Points, in no order, along strands that fork, close into loops and pass close to each other.
Two points are linked if the straight distance between their rows is under 44.5. Some points are linked to none.
<875>: [ -2  14  -7   5  18  11  19  -6  -8   6  -7  -3   0   3  13  14  12   3
   9 -17 -13  18  -3   8  -1  22   7  -3 -10]
<1071>: [-12   0  -1  15  16  13  -4   4   0   6   5   2  13  17  13   5  -3  13
 -10 -27   9  30   5  -1 -10  13 -17   0  -1]
<1376>: [  3   9  -2   4  -4   8   8  13  -4  11   5  27   9  -2 -16  12   4   3
 -13  -6  -2   8  13  19 -21  -2 -21  -7   3]
<753>: [ -1  10  -9   0  20   4   6  -5  -3   4  -8 -12   7  -5   6  14   4   1
  10 -31  -3   8 -11   3  -1  22   0  -6   3]
<728>: [ -6  -7  -1  -2   1  12  17   3  -5 -18  -5  -5 -11 -15 -13 -10 -17  -2
  15  19   3 -10 -10  -4   6  -8   0  11 -14]
<1192>: [  4  -2   1  13   1  14  12  14  19  -3  -3  -7  18  -7   1  19  -8   2
 -11 -12  -7  13  -2  13   3   4  -1  -6  15]
<1475>: [ -4   4  -1  -1  -5   5  -6  20   2  23  -5   8  20 -16  -9   9 -10  -1
 -24 -21  -3  16  -4   9 -16   8 -20 -20   5]
<1275>: [ -7 -16 -15  14 -12  -4 -27 -13  -4  10  -7 -17   2  17  17 -16  -6 -12
 -13 -13   1  12 -15  11  -2  -4 -13  -9  15]
<1444>: [ 11   9  14  -8   3 -29   9  -5  -9  -6  -8   5  -4 -11 -16  12  11   5
   9   7  -4 -16  12  14  -5  -4  -2   3  17]
<1563>: [  1 -10   3  -7 -24 -15 -15 -10  -8  -8 -14  -9   1   3   6  -7  -6  -5
   2   1  10 -27  -1   4 -11  -2 -15  -8   7]
<1532>: [ -2   8 -11  -6  -9  10  10   2  14  -2   4   9   6  -5  12  -7 -13 -11
  -5  -2  11   6  -5  14 -16  11 -15  -7   0]
<1182>: [-10  -1 -21   0 -11  19   0  -5  -2 -12  -5 -21   0   8  25  -9 -14  -6
 -11 -14   8  -3 -13  -3   0   4  -1  -7   1]
<1008>: [ 14   4  -2  -3   6   2   6  22  15  15   0   2   9 -11 -13   3  -1  -1
 -18 -14  -3  20   9  -2   2   9  -2  -5   5]
<120>: [ 10  -2  16  12  -3   7   7  11  13  -4   9  17   5   3  -4  18   7  12
  -7   4  -7  11  13  12  -4 -11   6  -1   5]
<1446>: [  6   9   9  -6  15   8  13 -10  -1 -12  16   6 -18 -14 -29   6  13  -1
  -8  13  -5 -13  16 -11   8 -19   6  14   0]
<1602>: [ 12   5   8 -11   4 -26  12  -6 -12 -20 -12   9  -8   4   7  -2   4   1
  21  14  -4 -11   8  15  -7  -6  -4   5   8]
<342>: [  2  14 -12  -4  13  27   4  -2  10  -2   9   8   5  -1   4  14   7   3
  -6 -13  -1   4   2   4  -2   4   0   4  -6]
<663>: [  1   7 -11   7   1  -1 -11  14  -4  12 -10 -15  12 -17  -5 -10 -16   3
  -1 -11   1  -1 -21   2   9   0  -7  -9  -9]
<425>: [  4  -8  20 -16   2 -22   0 -10 -23 -13 -16  -8 -14  -2 -10  -2   6  15
  13   3   1 -22   9  -7  10   1  10   1  -7]
<1880>: [ -7 -16   3   5  -7  -9 -34 -21  -5   5   3  -5   7  16  20  -8  -4  -1
 -15  11   8  -6   0   0  -4 -17  -6  -6  13]
<1466>: [  2 -12  19   0  -6  -4  -5 -12   4   4   0  -7  -6  -9  -8   6  10   3
  10   2  -3 -17  -4 -14   9   8  16   6  -8]
<1712>: [ -4  -2   2   6  -1  -5 -29   1   9   7  17   4  19   8  -3  -6  -4   2
 -12   2   5  11 -10   1  10 -13   0   3  20]
<289>: [  2  -5   7 -17   1   1   0  -7  10 -13   8  -3  -8   0 -13  -7   6  -3
   3  11  20 -16  15 -20   9  -3   3  16   2]
<1571>: [  2   6  -6  -1  -3   4   0  -1  -1   7   5   6  -2 -24 -25 -11  -3  -1
   7   8   9 -21  -9  -4  -1   2 -17   3 -23]
<1264>: [  3   2  18   3   4  -2  13  -1  -6 -16  -3   0 -17 -10   6  12   7  13
   5  20 -23 -12  14   6   2 -20  15   3 -13]
<1745>: [-10   6   9   1  15   4  17  -9 -19  -6   6  -6 -30 -17 -20   6   8  -6
   2  21 -23  -1   2 -15  18 -11  15  16 -17]
<119>: [ -4   6 -12  -1 -20   6   4  -3   6   3   1   7  -2  -4   9  -8 -12 -11
  -3   0  15 -15  -7  11 -17   2 -16 -15  -2]
<1243>: [  4  -2   2  -1  -5  -5  -5   9  12  -6   4   2   2   9   7 -13  -8  -3
   4  12   3   1   0   0   2  -9   7   7   8]
<388>: [ 15  -3  23   0  -1 -25  -4   6   4  -5  -2   8  -4   7   2   4  10  14
  -1   4   1  -3  24  11  -7  -9   7  -6   9]
<26>: [-14  -8 -11  -9  -4   2 -26   0  -2  -8   6 -11   3  14   8  -5   3   2
   7   1  -8   8 -13 -11  13 -12  18  12   2]
<245>: [ 10  16 -10   0  24  24  27   8   0  -1  -6 -10  -7 -19  -5   6  -3  -2
 -14  -5  -8   1   3  -1   8  -4   0   2 -15]
<1083>: [ 16   7   5  -1   8 -10  28  -7   4   5  -2   4 -19 -15 -17   3  11 -18
  -2   9  -7  -8  15   2   4  11  -7   9  -3]
<357>: [  7  -2  16  10  -6   9 -10   3  15  17   8  11  19 -19 -12   8   7   2
 -13  -5  -6  -3 -12  -3  -1   5   0  -9  -7]
<272>: [ -7 -16  14 -21  -4   7  -5 -18   2 -20   0 -11  -8  -1  -2  -4   2  -2
   7  16  11 -22   6 -19   4  -1   8  13  -7]
<379>: [  0  -5  11  13 -20 -10   1   6   5  -6  -4   0   8 -14   4  -6 -17   0
   6  11  -5 -10 -22   5  -1  -3   1  -6   3]
<1169>: [ -8   8 -12   1  -5  20  14  -5   4 -23   1  -7   1  -1  28  -5 -13  -4
   4  -8   6  -2 -17   2  -5   5   2 -12  -4]
<678>: [-11  -6 -19  -8   1   7 -14  -1  -7  -3  -8 -18  -1  14  18  -3   2  -1
   9 -16  -8  13 -13  -8   9   5  15   2  -4]
<692>: [ -6  14  -7   0  14   7   5  11   0  -7  -4  -1  12   3   5  17 -13  11
  -7 -26   5  24  -3  19 -13   5 -20  -9  17]
<1482>: [  2   4  -3  -8  -4 -16   5  -1   3   5   2  20  -2   7  -3   5  10  -4
  10  -3   6   7  15  16 -19  15 -17   1  15]
<614>: [-16 -13  16   3 -12  14 -16  -9   7  -5   7 -13   7  -8   5  -1  -9   3
  -2  20  -3  -6 -16 -19   8 -12  17   5  -7]
<1869>: [ 12   4   7 -10  11 -15  11  -9   1   5  11  10  -5   4 -27   9  27   3
 -12 -11   3 -10  19 -10   1  -3   9  -2  24]
<438>: [ -4  -2   7   1   3 -12 -23   1  14  13  17  17  14   7   3 -11  -6  -3
 -10  13  13  14   4  -2   1  -5 -11   3  12]
<555>: [ -4   0 -13 -15   9   5   9   4  -9  -5  -4 -19  -9   5 -11 -11  -4   0
   9   2  -1   4 -12 -18  26   3  19  15  -3]
<926>: [ -5  -9   7   8  -6  -8 -26  -1  -5   5   3   2   6  24  16  -3   0   3
 -12   9  11   2  13   1  -3 -18   2  -5  11]
<1874>: [ -9 -14  17 -15  13 -16   3  -8  -7 -13   8   2 -19 -13 -25 -19   0   6
  25  20   8  -3  -2 -26  12  -4   9  12 -15]
<687>: [ 12   5 -10  -2  -8  -8   8  23  -1  16 -13   1  -1  -8   0 -10 -10  -7
  -4  -4  -1   2   1   8 -10   9  -7  -7  -8]
<166>: [-18  -6   2  22   2  14 -11  -4   1  10   5  -2  18  17  16   3  -9   7
 -23 -14   8  27  -1   5  -7   9 -18  -7  10]
<1739>: [  3  -2   6  13   1  17  -7  16   8   8  11  15  17   6  -7  12   6   8
 -17  -7   1  16   7   3   3 -12  -3  -6  10]
<1095>: [-11  -7  11  -2  -7   8   5  -1  -5 -10   0  -9  -8 -15  -3  -2  -5   5
  21  12 -20   0 -19 -12   6   0  20   8 -25]
<496>: [  5   5  -1 -10   9   3  18  -7   3   0   9   4 -12 -11 -41   2   6  -4
  -8   6   3 -16   5  -9  14  -6   0  11   7]
<748>: [ 12  -4  -4   0  -1  -5  -6   3   4  26   1   4  -7   8  -8   4  17  -2
  -3 -11   3   5  20  -5  -8  17  -3  -5   3]
<977>: [  7 -20  25   2 -16 -15 -17 -10   5 -13 -12 -14  11   4  20  -1  -2   3
  -8   8   4 -13   8  -5  -2  -8   1 -10  14]
<1109>: [ -5   7  -3   2   5  12  24  -9   2 -13  -1   2  -8  -2  11  11   3  -3
  10   6 -17   4  -5  12  -2   1  13   5  -6]
<1424>: [  1   6   3 -14  10   1   0 -12  -7 -21   7   8  -8  15  10  14  16   8
   9   9   2  -9  22   9  -5 -12  10  12   3]
<152>: [ -3   4   6  12   6   7 -10   4   2   9   5   0   9 -16   6  -1   2   7
   7  -4 -14   8 -20  -6   3   4  11   1 -20]
<136>: [  4  -5   1   5  -9  -5  -8   2 -17  -7 -10   4   0  27  23   5   5  11
   8  -1   1  -3  16  16 -15 -13   6  -8   3]
<781>: [-14  -1   2  -7   2   6  21  -5 -19 -24  -7  -5 -23 -10  -6   0  -8   0
  18  24 -14 -11  -6  -2   4 -15   8  13 -14]
<1820>: [-13 -18  14 -12 -11  -1   2  -4 -17 -13  -8  -9 -11  -1  -6  -1  -6   8
  24  12 -12  -2 -11 -19  11  -5  19   7  -8]
<19>: [ -8   2 -19 -14   6   5   9   2 -13  -8 -12 -15  -9  12   6   0   1  -1
  10  -3 -12   2  -8 -10  15   1  21   9  -3]
<1797>: [  7   9  -8  -8   4  -8  33   2   5  -3 -10   2  -7  -7   1   5  -2 -18
   3  -3  -8   9   0  15  -7  21 -10   1   8]
<1090>: [  1   6  -4  -4  13   3 -22  -4   4  15  18  17   1   4  -5  -3  25   1
   5  -5  10   0   9 -13   0  -1   3   5 -12]
<998>: [  3  -7  -3  12 -12   4   4  -1  -1   7  -8 -11   2  -4  24 -13  -7  -9
   3  -5  -3   0 -19 -10  -2  16   6 -13 -18]
<128>: [ -4   6   2  -8   9   3  11  -6   1 -10   7   2  -9   0  -1   5  12   0
  10  13 -15   5   2  -4  10  -3  25  18   0]
<42>: [-17  -9  -7  14  -3   5  -7  -3   7  12   3  -4  12  16  16  -5 -18  -6
 -38  -3  13  32   4   5 -12   4 -22  -6  14]
<553>: [  4  -5  23  -2   2 -10   2   6   2  -7   4   3 -11 -18 -27  -7  -9   9
   7  14   5 -17   1  -6   9 -15   3   9  -7]
<1740>: [-10  -5   5  16   5  15  -6   7   8   2  11  13  10  16  19  -5  -7   6
 -13  10   2  21   0   1  -4  -8   2   1  -5]
<181>: [  8 -10  14   8  -3  -4 -12   2   7   6   5  -3   4   2 -13  14  19  15
  -7  -4  -5  -5  14 -10   6 -10  19  -3  11]
<310>: [  2 -11  -1 -12 -17  -2   8   6  14  -7  -5 -10   5  -2  -9   7 -12 -17
  -9   2   4  -6  -6  -1   3  10  -8   3  24]
<1473>: [  4  13  -3   9   8  21  11   4  -4   8   6  29   6  -2  -8  14   1   7
 -13 -16  -4   9   6  14 -20  -1 -23  -7 -14]
<1594>: [ -4  -6  -3  12  -5   5 -13  -3  -2   3  -1  -4  11  12   5  16   7   7
   2 -11 -10   0  -3   8   0   1  11  -5   2]
<1061>: [ 19 -11   6  -6 -15 -24  10   8   8   7 -11  -7  -8   9  -3   0   5  -9
   4  -1  -5   3  15  -2  -3  12   6  -6  17]
<695>: [  7  -3  -2  -8  -6 -30  -5  13  -2  12  -1   1  -6  -6 -29  -9  -1   2
   3  -3   7 -12  -2  -5   5   1  -5   0  11]
<1075>: [  1  -3  -7   0  -5   2   1  17   1  -4 -12 -15   2 -12 -13 -11 -28  -2
   0   0   2  -5 -24  -8  16  -2  -3   1  -7]
<864>: [-14   7 -11   3   5   0 -10   1   4  -9   3   1  19   5  10   2 -13   2
   1 -15   7  15 -20  19  -6   1 -16  -5  14]
<402>: [ -8  13   2   7  13   5  -7   2   4   6   6   4  18 -20  11   0  -9  13
   4 -16  -1  16 -21   5  -6   6  -4 -10 -15]
<1767>: [ -8   6 -11  -8   9  15 -22  -6   8   4  19   7   7   2  -2  -3  12   3
   5   1   6   2  -4 -12  10   0   3   9 -11]
<264>: [  1  11 -18   5   4   7   1   2  -4  12  -8  -7   2  -3  19  -3 -10  -2
  -4 -27   5   7  -8   6 -14  12 -12 -20 -15]
<1555>: [  3  17 -12   2  11  28  14   6   0  -3  -1 -11   1 -20  -6   2 -13   2
  -8  -5   1  -8  -7   4  -1 -10  -6  -1 -18]
<1315>: [  0   5 -17 -14   3 -11 -18  -9  -7   5  -1   2  -6   9  -6  -5  14   2
  17  -5  11 -13   0 -10   7   4  -2  10   0]
<234>: [  1   3  -2   1   3  30  -5  -2  16  -2  11 -12   7 -12 -14   3  -3  -4
 -15  -8   5  -8  -8 -15  16  -3   3   7  -2]
<1576>: [ -5  10   2  12  11  18   2  12  -7  14   0  12  12   6   4   8  -2  10
 -17 -26   7  21   7   2 -18   7 -25 -12  -9]
<409>: [ -6  -3  18  23 -12  -2   2  -2  11   7   7  19   5   5  24  -6  -4   1
   4  11   3   9  -1   9 -22   4  -9  -7 -10]
<1251>: [  9   9 -13  -5  11  -8  -3  17  -8   6   3  11  -6  19  -2  -5   6   4
   1   3   8   3  18   5   6 -10   7   6   4]
<974>: [  5   1  11  12  -1  -1   5   2  14  11  12  25   1  -9  10  -3   3   2
   4   2  -6  13   0   5 -15  15 -12   0 -17]
<1395>: [ -3  15 -21  -8  22   8  11   7 -12  -1  -4  -4  -1  11   7   3   2  -1
   5  -4  -8  17   1   8  11  -2  12   9   5]
<1225>: [ 15  -1   6  12  -2 -19  11  -2  -6  13 -10   6  -8  -2  -2   9  11   0
  13  -2 -14  -2   9  13 -10  14   2  -6  -1]
<1135>: [  1 -10   1  -2 -11   3  -5  -4   0   3  -6 -11  -9  -1   9  -4   2  -2
  11   0   2 -10  -8 -16   3   9   5   2 -12]
<1104>: [  7  -2   4  -5   4 -15  -1  12   3   3   8   0 -10 -10 -29 -19  -3   4
   6  10   9 -12   1 -15  13  -8   4   8  -7]
<1100>: [  4  16   1   1  21   7 -11   2   6   5   6  13  19 -16  -7   5   6  11
   4 -23  -4  11 -16   1   4  10  -7  -4  -6]
<628>: [ 0  0  3 10 11 10  4 14 13  3 10 17  4 14 11 -6  0  5 -4 -1  6 27  7  1
  1  3  0  8 -8]
<755>: [-15   1 -26   2   1  13 -14  -7  -2   2  -4 -19   3   6  25 -10 -12  -3
  -9 -25  12   5 -11  -3  -5   5 -10 -15  -5]
<257>: [ -3   0  -7  10 -12   8  -6   3   0   9  -7 -11   4  -3  19 -25 -16 -10
  -8   8   2  -2 -15  -9   1  -2  -3 -12 -14]
<1311>: [  9   6  -9   2  -1  -5  15  14  -7  13  -9   2  -2  11 -15  16   7  -5
 -11  -6  -7   9  21  18   2  -1   2  -5  17]
<592>: [ -2   0   0   2  -6  -6  -4  26   1  16   1  15  15  -4 -14   8  -3   3
 -11  -6  -3  19   6  18 -20   5 -16 -10  12]
<1282>: [  9   8 -11  -4   7  -6  24   0   5  -6  -4   2  -9 -13   2 -15  -7 -13
  13   2   0   2  -8   2   0  16  -9   7 -12]
<1764>: [ -7   6   7  -9  -1  -8 -11  -8 -12 -23   0   3   0   2  10  -2   0  12
  26  12  -8 -12 -12   4  -1 -14   6  13   0]
<1078>: [ -2 -13  27  -1  -2  -3  -6  -8   1  -6   2  -9  -3 -12 -16  14  13  16
   0   4  -9 -21   7 -15  11 -10  20   0  -4]
<1651>: [ -3 -10  11  13 -15  -8  11  -2   8  -8   1  16   4   9  28  -7  -9  -3
   8   5   6  14  -2  12 -26   9  -9  -9  10]
<1514>: [ 18  14   2   3  17  10  20  18  11   9  -5   1   2 -24 -14   7   0   0
 -19 -15 -13  12   4  -3   3  -3  -2  -5  -6]
<1098>: [  9  -9  17   1  -5 -21  19   4  -2   4  -7 -10 -18  -5 -25   3   5   2
   2   4  -7 -14   8 -13  12   4  13   1   9]
<668>: [-20  -9   3   5  -9  10 -22 -17  -1  -6   6 -16  12  -3   9 -10 -17  -3
  -8  18   2 -10 -22 -11   9 -20   7  -1  -1]
<1297>: [  8   1 -14  -8  14   8  12   9   0   6  -8 -19  -6  -2 -13  -6  -3  -3
  -3 -10   4   5  -6 -17  24   6   8   9 -10]
<443>: [  5  -7   4 -12  -8  -7   9 -14   3 -18  -9  -8  -6   8  -1  10   6  -6
   9   3   6 -21  10   0  -2   6   1   9  18]
<529>: [-11   0  14  -8  -1   6  18 -15 -11 -24  -4  -7 -21 -10   6  13   2   6
  11  23 -22 -14   7   1   1 -14  16   7 -14]
<413>: [-11  -4 -11   6  -3  -3 -23 -18  -3  14   2  -5   8   7  21 -27 -10  -8
  -7  10   5   2 -16 -14   2  -1  -9  -3  -9]
<45>: [ -3   5  -8  -7  -2   0   0   3  19   7  13  17  11  -3   4  -7  -3 -13
  -7   0  17  12   6   4  -8  14 -22   3   1]
<1367>: [ -3  13 -26 -12   8  18   8   1  -3  -4   0  -1  -8   5  11 -14  -4  -7
   9   6   7  -4   0  -2   1  -4  -1   5 -21]
<1012>: [ 11  21 -10   1  23   5  10  -2  -8  13   3  15  -9  -7 -13   4  19  -1
   1  -4 -12   2   4   4   5   7  -3   4  -9]
<953>: [  5  -3  -5   6  -4   2 -22   2   0  26  11  12   0  20  -4   3  17   4
  -7 -11   8  -1  18  -5  -5   3  -1  -4  -1]
<756>: [  3 -11   3   3  -2   1 -16  -1  -4   4   2  -5   2  24   0  22  21  11
  -3 -11  -1  -4  19   3   1  -6  16  -2  15]
<145>: [-10 -12   5   1 -16   6 -14 -12  -6 -10  -4  -7   3  14  31   1   0   3
   3   8  -1  -6  -3  -4  -8 -12  16  -7  -3]
<142>: [ 10  22  -1   0  21  11  -1   0   3   9   7  25   8 -17 -20   5  14   7
  -2 -14 -12   7  -6   1  -2   3 -10  -3  -9]
<652>: [  5 -18  20  -5 -14 -12 -11 -13   4 -17 -11 -14   1   7   8   9   6   2
   2  -1   4 -19   8  -4   2   3  10   2  13]
<1237>: [  5  13   5 -17  14 -18   7  -7 -21 -14  -8   3 -16  11   2  -3  14   5
  11  13   2 -13  18   5   5 -12   7  12   2]
<1866>: [  0   0  12   9   0   1  -2  -3   6   0  10   4  -2 -15  10  -2   3   5
  17  10 -20   0 -11  -4  -4  -2  15   5 -26]
<1207>: [  9  -2  -8  -6 -12 -24  -4  11   2  14  -7  -2  -2  -4 -10 -16  -7  -7
   8   3   3  -6  -7  -5   0   9 -12  -2   4]
<1427>: [ -5 -10  -3  -4  -4  18  25   2  -4 -12  -9 -10  -8 -10 -21   5 -19  -6
   3   9   6 -16  -7  -2  14  -1   1   6  -1]
<1634>: [  0  -8  10  -1 -24   0   5 -12  -9 -12 -12  -2  -5  -4  11  -3  -6  -2
   6   7   4 -31   1   0 -17  -2  -6 -13  -7]
<188>: [ -3   5   5  -2  15 -17  16 -14 -16   4  -3  -9 -11  -3 -25   9  17  -8
  10   2  -5  -7  -7 -10  22  12  10   8  16]
<1219>: [-13  -8  -4 -18   9  -7   3  -7 -14  -5   1 -10 -17   4 -21  -7   4   0
  20   4   3  -1  -3 -25  24   6  14  18   0]
<630>: [  1  -2 -15  -6   5  -9 -15   8  -6  -3   4   8  -4  28   2   0  10   3
   7  -9   6  10   9   6   4  -6   2  10  17]
<38>: [  1   4  -5   3   4  -2 -14   3  18  14  14  13  10  -6   2 -19  -6  -6
  -4   8  13  11  -4  -8   4   6 -12   2 -10]
<446>: [ -1  -2 -12  -2   4   4 -11   4   9  -4  -1 -16   9   2  -9  10  -5  -2
 -12 -17   0   5 -14   1  11   3   1   4  19]
<1142>: [  5  18 -19  -9  24  -5  14  10 -11  -2   3   6 -10  15  -2  -4  11  -6
   2   7   0  12  10   4  14  -6  10  13   5]
<954>: [-14   9  -4  -5   5  14 -22  -8   1  -3  18   8   6  -5   8 -12   3   3
  12  16   2   0  -1  -6  -1 -11   5  10 -24]
<1235>: [ 10  -8  23  11 -13  -7  -5   4  19   8   6   2  12 -12 -12   4   4   1
 -11   3  -3  -4   3  -7   3  -3   7  -4   6]
<1580>: [  1 -17   6  14 -12  -8 -15  13  -4   3  -5   0   4  30  13   6  -1   7
  -2  -3   2   9  15  10  -7 -12   0 -11  12]
<752>: [ -7 -10 -16  13  -5  -9 -21 -14   0  19  -2  -7   8  11  25 -25 -15 -15
 -19   1   4  17 -14   0   0   5 -19 -11   7]
<158>: [  1  16 -11   1  18  -4  12 -10 -14   6  -7  -8   1  -2 -15  16  16  -2
   8 -14  -9   1 -11   3  13  20   5   1  12]
<434>: [  8   4   6   9  -3 -18   4   3   4  12   4  13   0 -10   2  -4   3   2
  16  -4  -9   7  -7   6 -10  18  -4  -1 -10]
<111>: [-14   2   0   3   1  15 -15  -6   8  -3  17  11  10  13  21  -9  -2   0
  -1  18   9  11  -5   0  -4 -13   4   1  -8]
<1176>: [ 17 -10   1   1  -9 -15  -1  -1  -3  15 -12  -5  -8   9  -1   7  14  -3
   7  -5  -2  -5  17   1  -3  15   8  -6   3]
<1371>: [ 11  -1   7  10  -4  -5  16  11  14  -6  -6   4   4 -10  -5  15  -2   0
   0   4 -15  12   3  18  -4   3   6  -4  12]
<478>: [  6 -12   7  -4 -10  -1  26   6   2  -4 -15 -12 -13  -8 -20   8  -7  -7
  -4   9   0 -17   7  -5  11   0   8   3   6]
<1573>: [ -6   0  -4  11 -13   7   4  14  12  -8  -2  -6  14  -8  11  -3 -23  -2
 -13   3   2  -1 -17  10   0  -8  -1 -13   6]
<84>: [ -3  14 -15   1   3  18  -5   5  -7   1   6   1   1 -20 -12 -11  -9   3
   3   2   4 -13 -13   3  -1  -7 -10  -1 -26]
<403>: [  5   8 -14  -1   6   1  -1  16  -2  18  -8 -13   7 -17   4  -5 -12  -1
  -7 -20   2   5  -8   0  -3  10 -14 -11 -13]
<1217>: [  4  -3   9 -24  15 -11   0  -7   0 -13  14  -2 -17   2 -13  -9  14   9
   3   9  12 -16  19 -18   8  -7  12  12  -3]
<1579>: [ -3   2   8 -20   8  -4  -4  -3   3 -16  13   1 -12   5   6  -9  13   7
  17  14  -2   3  12 -19   5  -8  20  17  -8]
<900>: [ -9   1  -6 -10  -8   2   2  -1  -5 -22  -1   1   0  -2   2 -11 -13   2
  22  16   3 -18 -18   1   0 -16   1   8  -3]
<1140>: [  4 -10 -12   5 -10   2   1   7  -1   6  -8  -4  -1  21  13  -3  -2  -7
  -2 -17   2  12   6   4  -6  17  -3  -8   3]
<112>: [  1  21 -10  -6  20   3  17   6   0   2  -2  14   9  -5  -7  12  -3   1
  -2 -16   2  19   0  17 -10  11 -20  -1  10]
<1325>: [  4   6 -28 -13  12  10   8  10   2   2  -5 -13  -5   0   0 -17  -8 -12
   0  -4  12   1   0 -11   9  10  -4   7 -15]
<1494>: [-12  -8   5  -4   1  22  -9   0   9  -6   8 -11   1  -9 -14   2  -7   4
   0   5  -3  -4 -13 -21  17  -4  17  11  -7]
<1679>: [ 10   5  22  -2  14 -11  10  -7  -9 -18   4   1 -24 -16 -12  11  11  10
  -5  18 -12 -14  23   1   7 -17   8  11  -8]
<1557>: [  7  -2   6  11  -4  10  -9  -7   9  15   4   3   9  -5  -4  17  17   5
  -7 -17  -7  -3  -2  -7   1  12   9  -8  -9]
<431>: [-11 -13  -5   6 -11   1   0   1  13  -1  -3   0   8  15  18  -5 -17 -15
 -19  -3  12  27   3   6 -13  12 -22 -10  20]
<1680>: [ -1  -3  19  -6  -3   7 -11   0   6 -14   9  -5   1  -4  10 -10  -6   2
  -5  28   8 -12  14  -9   1 -24   6   4 -10]
<1204>: [ -7  -2  13  18 -11  17  -3   4  11  11  10  17  21  -3   2  16  -3   2
 -24   3   4   9   4  11 -14  -9 -10 -11   6]
<1657>: [ -4 -12 -11  12 -21  -2 -17  -4   1   5  -4 -11   8  10  12   1 -11  -8
 -15  -6   3   2  -5  16  -7  -6 -11 -12  19]
<799>: [  1   4   2  -5   7   2  17  -3 -13   6  -2   3 -14 -20 -36   3  -1  -6
   4   8   3 -19  -3  -5   9   1 -11   7 -12]
<1749>: [ -9  -6   0  13 -22  -2   1  -6   5 -16  -1   5   7  16  31  -9 -14  -6
   1   4   4   7 -13   9 -14  -3  -3 -14  17]
<131>: [  0   6 -28  -7   0   2 -14  -6 -10  11  -2   0   0   6  -2  -4   5  -4
   6 -12  11 -11  -4   0  -2   8 -13  -1 -11]
<2>: [ 11  12   1   7  10 -10  11  -7 -13  12   0  19 -10   1   0  11  21   0
  12   2 -14   1  13  12 -11   6  -3   2  -8]
<1683>: [ -9  -9  -9   9 -10   6  -2 -14   7 -13   1  -3  11  12  31 -14 -19 -14
 -10   3  11  15 -16  -1  -9   1 -11 -11  22]
<393>: [  6   4   0  -1  -2   5   8   0   0   1   0   3  -5  -6 -10  10   9  -2
  -1   4   0 -20  12   5  -3  -9  -1   3  -5]
<1272>: [  2  16 -16  -9  10   3  19   0 -10 -12   0   3 -17   0   3 -13   0  -7
  12  22  -2  -7   5   3   3  -8  -1  18 -18]
<696>: [  0 -10  -1  11 -22  -4 -10  -5  -3   1  -8  -9   8   9   0  18   3  -1
   1  -8  -4 -13   0  14  -2  -2   0  -7  17]
<97>: [ -5  11 -14   5  -3   9  22  -5  -1 -16  -5   1  -4  -5  11   9  -7   1
   9  -5  -7  -4 -16  15  -6   6   5  -9   1]
<486>: [  7  18  -7  -4  12   4  28  -2   5   0  -1   4   0 -20  -9   9   2 -10
  -5 -10  -7   8   3  14  -5  16 -15   0   6]
<1238>: [  0   0  26  -2  -1  -2 -14   1   0 -13  11   1  -2 -19 -13 -10  -6  13
   4  23   4 -16   3  -8   3 -24   7   8 -14]
<1122>: [ -7 -16  22 -10  -7 -13  -6   0 -19  -4 -12 -11 -14  -5  -7  -6  -2  16
  19   9  -8 -12  -2 -16  10 -11  16   4 -20]
<479>: [  1  -6  -5  -8   3 -20 -24  -4 -12   0  -2  -3  -2  22   4  -1  13   6
  16  -6   3  -4   5  -1   1  -3   6   6  15]
<1669>: [  5  -3   5  -6 -11 -15  -1  -8 -13 -14 -14   8  -2  13  22  -1   7   4
  23   5   1  -7   6  13 -17  -1   0  -6   5]
<902>: [ 11 -18  14  -6 -28 -21  -3  10   8   7 -11   1  -2   4   6  -4   0 -12
  -2   8   1   2  17  -3 -14   9  -4 -12  12]
<1426>: [ -6 -11   0   5  -3  -3 -26  -4  11   1   6 -14  12  -3 -10   1  -5  -2
  -7  -9  -2   0 -22  -3  18   1   1   3  19]
<617>: [ -4  -4  -6   9 -11   1 -24  -2  -3  28   5   5   8   7   6  -3   0  -5
 -15  -6  11   3  -1   1  -5   4 -13  -9  -4]
<1478>: [ -8   3  -8  -2   6   7 -12   2  18  -8   6  -9  19   1  10   6 -13  -5
 -16 -22   7  15 -13   6   4   6 -13  -3  21]
<780>: [  0   2   3   6  15   1   8   4   3   1   9  16  -9  15  10   3  16   7
  11  -4 -10  27   8   6   0   8  13   7  -5]
<1818>: [  9   1   3   4   5 -13  21  -1  -3   8  -6 -11  -9  -4 -21  12  17  -8
  -7  -1 -12  -1   7  -6  12   8  15  -1  19]
<1591>: [ -1  -8  24  12 -16 -14 -17  -2   5  -1  -4  -3  12  -1  16  -5 -11   2
  -2  19   0 -10  -8   1  -5 -12   4  -9   4]
<1292>: [  1   5  16 -19  15 -22   5 -17 -29 -12  -7  -4 -21  -2  -6  -4  15   9
  11  11  -4 -16  15  -5   9  -5   6   9 -11]
<892>: [ -2  -6   4 -17  -3   0  12 -17  -9 -22 -10  -5 -14   5   5   2   1  -4
  18  10   3 -22  -2 -11  -1   4   3  13   0]
<459>: [ -9  -6  -5  22  -9  -3 -20 -11  -7  22   4   6   5  20  21 -14  -9  -6
 -10  -5   8  15  -2   5 -13   8 -22 -15  -4]
<638>: [ 15  10  -9   2  10 -11  12  13 -16  14  -7   8 -12  17 -10   4  16  -6
  -5  -1   1   3  30  14  -2  -3   1   1   9]
<677>: [ -7  -1  -5   3 -27  -6 -11  -2  -4   5  -7   1   4   4  13  -7 -10  -9
  -7   4  13 -13  -1  14 -22  -8 -19 -18   6]
<321>: [  0  -7  -2  15  -8   0   5  19  10  -2  -8  -8  17  -1  12   9 -17   4
 -10 -11  -7  21  -8  18  -7   1  -1 -18  12]
<1322>: [  9   6  -8  -7   2   0  19  18   7  17  -1   5  -1  -1 -23   6   7  -9
 -21 -12  -2  13  20   5  -3   7  -3  -5  16]
<1636>: [  4   1  -8  -9   0  18  -1  -2  11  -1   9  -1   6  -8 -29   9   7  -3
 -14  -4  11 -13   0 -10  14  -3   2  10   6]

A fork is a point with three links, a tip a point with one. Leave the first point through the second and follow the links. Name the first fork or tip that comes.
<1555>, <245> | <1251>
<1478>, <446> | <677>
<42>, <166> | <1475>
<128>, <1109> | <403>
<977>, <1591> | <1204>
<1251>, <638> | <496>

A piece is all that can be reached along the links. How many separate loops has the piece of each point below (a circle has one, a figure eight two, a Y none), and how many tips (points with one link)?
<1204> | loops 0, tips 3
<119> | loops 2, tips 8
<1322> | loops 0, tips 7

Name the points in between on the shortest way along the links from the first point to the second, in order.
<1712>, <1176> | <438> <38> <45> <1532> <119> <677> <1657> <1275> <752> <459> <617> <953> <748>
<1669>, <1749> | <1602> <1237> <1292> <425> <1122> <1820> <1095> <1866> <152> <402> <1100> <142> <1012> <2> <1225> <434> <974> <409> <1651>
<652>, <403> | <443> <892> <272> <289> <1217> <1579> <128> <1109> <97> <1169> <1182> <755> <264>
<1367>, <1311> | <1325> <1297> <555> <19> <1395> <1142> <1251> <638>
<245>, <1264> | <1555> <84> <1571> <799> <496> <1446> <1679>
